Each row is a point on a tangle of strands that fork and nearly touch. The rows are in no order.
In the rows, zero is written as 128.
Points whose rows are less than 73.4 apart are linked; no others are. Some points are linked to none.
<219>: [188 151 142 123 114 130 133 101 129 126  88 103 191 106 163 121 163 156
 128]
<211>: [ 92 158 141 140  89 150 115  90 102 147 144 152 145  69 207 136 158 115
  99]
<81>: [142  98 137 116 140 142 148 107 130 125 141 135  92 145  93 179  85 144
 119]
<509>: [197 153 106 147 121 120  79 114 125 150  62  98 223 140 142  77 109 104
 125]
<456>: [ 87  88 127 131 135 139 149 147 139 129 123 125  84 149  91 145 119 132
 124]
<470>: [ 78 127 158 140 114 145 149 152 136 134  82 114 105 101 171 127 195 130
 125]
<342>: [164 192 129 111 112  96  96 178 154 115 103 139 134 142 106  81 160 139
 175]
<460>: [ 91 144 124 137 108 145 100  70 103 168 188 152 139  87 192 141 103 113
  91]
<368>: [195 127 131 106 125 126 118 125 116 105 148 140 186 150  83  93  81 152
 114]
<468>: [ 74 101 122 148 165 104  91  75  98 146 176 132 110 128 178 176  94  81
 117]
<524>: [123  89 137 111 156 132 138 108 126 119 132 124  78 155  90 189  85 130
 122]
<232>: [ 46  73 123 154 154 113 132 132 108 158 140 120 111 127 155 138 136  96
 123]
<189>: [133 175 124 112 111 148 157 158 164  80 137 148  84 107  87 119 161 149
 155]
<525>: [160 121 128 100 120 161 173 113 143  99 158 132  93 122 103 179 128 166
 117]
<542>: [172 117 129 101 126 150 159 103 135 106 157 144 101 134  85 176  99 165
 123]
<394>: [ 43  98 136 149 120 129 130 137 111 132 138 125 117  96 183 135 183  96
 111]
<197>: [ 62  98 114 160 173 113 111 101  96 190 151 126 118 134 162 137  71  91
 118]
<174>: [ 46  60 122 153 166 101 134 141 113 151 130 112 103 148 132 152 130 105
 133]
<207>: [ 84  71 138 130 146 118 135 106 109 128 161 116  99 128 161 193 137 102
 115]
<279>: [122 144 146 153 123 124 129 131 117 165  71 131 185 134 130  71 109 140
 149]
<40>: [179 164 121  93 144 111 131 169 119 103 174 166 132 157  82  78  98 137
 147]
<173>: [ 80  82 134 139 151 110 110  86 103 132 171 127 105 124 175 192 121  87
 117]
<93>: [201 152 124 136 107 123 114 101 142 148  80  90 195 112 188 126 187 138
 142]
<285>: [208 170 125 103 107 119 111 124 148  86 111 107 170 119 115 113 157 163
 126]
<273>: [192 124 126  98 125 139 147 103 129 104 166 152 131 144  76 153  85 169
 122]
<212>: [ 72  78 125 158 176 110 126 114 100 172 125 119 109 149 130 151  65  99
 125]
<449>: [ 80 119 116 146 135 127  94  74 102 170 184 142 121 107 186 153  93  95
  99]
<260>: [117 148 117 109 113 163 174 146 167  82 139 130  70 106  98 151 170 149
 134]
<347>: [ 93  76 137 145 173 114 129 109 107 152 125 117 101 154 115 167  64 106
 126]
<16>: [197 146  99 156 106 115  80 124 150 167  63  89 209 141 155  85 143 106
 145]
<48>: [ 90 141 155 146 107 146 138 127 116 150  95 132 128  86 199 124 185 119
 119]
<317>: [146 196 133 112 118 109 122 183 152 102 120 157 107 129  97  80 154 138
 177]
<401>: [186 150 123 137 127 119  91 117 116 135  76 106 224 140 126  72  99 120
 120]
<490>: [213 181 114  97 116 108  98 136 143  76 124 115 162 126 104 100 148 145
 126]
<617>: [200 183 115  86 146 102 128 168 122  82 172 149 140 136  94  76 121 125
 147]
<225>: [103  93 120 104 142 142 155 126 143 103 145 118  66 142 105 195 149 132
 120]
<24>: [207 145 103 145  94 120 105 111 161 164  80  79 196 118 191 121 196 125
 146]
<341>: [188 124 129 106 123 132 136 118 123 111 160 153 150 153  76 119  79 162
 124]
<386>: [ 52  98 136 151 130 136 149 172 138 139  94 113 100 132 119 108 150 129
 125]
<599>: [ 98  77 136 113 144 134 151 120 126 118 148 111  84 136 134 193 142 122
 115]
<378>: [214 140  92 152  90 116  86 127 168 161  74  75 196 128 161 105 173 116
 143]
<138>: [127 119 123 103 125 162 170 129 151  97 148 126  74 124 103 176 148 149
 119]
<25>: [ 68  69 125 140 152 124 141 145 126 140 121 116  92 154 106 148 117 118
 125]
<143>: [204 188 113  88 132 102 110 157 131  79 154 135 149 132  98  82 131 135
 137]
<329>: [182 164 118  98 118 133 148 137 141  82 170 160 121 126  77 115 125 157
 143]
<549>: [ 57 102 133 159 126 133 139 179 132 143  92 129 103 150  96  95 113 128
 136]
<452>: [ 59 111 144 143 124 141 149 172 144 129  86 111  96 119 136 113 177 134
 127]
<95>: [ 94 165 145 145 100 145 117 101 103 161 112 150 143  76 213 124 169 116
 114]
<154>: [114  83 146 129 172 120 131  91 105 139 129 117  95 149 120 187  65 113
 122]
<89>: [ 89 141 136 139  91 150 117  83 105 146 168 148 137  72 199 149 141 108
  93]
<662>: [181 134 135 122 127 121 111 122 114 120 114 123 212 144 100  74  84 136
 116]
<334>: [101 158 123 125 122 133 143 190 150 103 134 165  70 140  77  92 133 126
 158]
<139>: [132 132 140 124 116 135 138 153 135 124 130 155 122 150  79  96  99 155
 135]
<227>: [ 53  93 122 159 152 124 132 124 101 179 136 124 121 120 162 121 110 101
 114]
<308>: [101 137 133 130 118 132 133 184 136 124 122 162  95 160  74  85 104 138
 145]
<60>: [121 172 129 118 115 135 146 178 155  95 133 161  82 125  81  95 143 138
 160]
<511>: [199 154 135 117 114 127 121 107 138 106  92  99 192 116 136 113 152 158
 123]

A fork is a point with three links. Follow the links from the first point to the second and name the forks in between, in order.
<662> / <525>: <542>
<273> / <317>: <542>, <138>, <60>
<225> / <139>: <138>, <60>
<468> / <260>: <138>
<308> / <189>: <60>
<334> / <273>: <60>, <138>, <542>

A fork is a point with three links, a tip a point with one. Leave the first point through the second and follow the links. Name the first fork or tip that comes.
<95> / <48>: <549>
<227> / <232>: <456>
<93> / <219>: <40>
<173> / <207>: <138>
<509> / <401>: <542>
<139> / <308>: <60>

Name the points in between on the shortest way along the links from the first point to the second, in order.
<154> / <662>: <524>, <81>, <542>, <273>, <341>, <368>
<81> / <260>: <542>, <525>, <138>
<227> / <524>: <197>, <212>, <347>, <154>
<470> / <89>: <48>, <95>, <211>
<599> / <189>: <225>, <138>, <260>
<368> / <509>: <662>, <401>
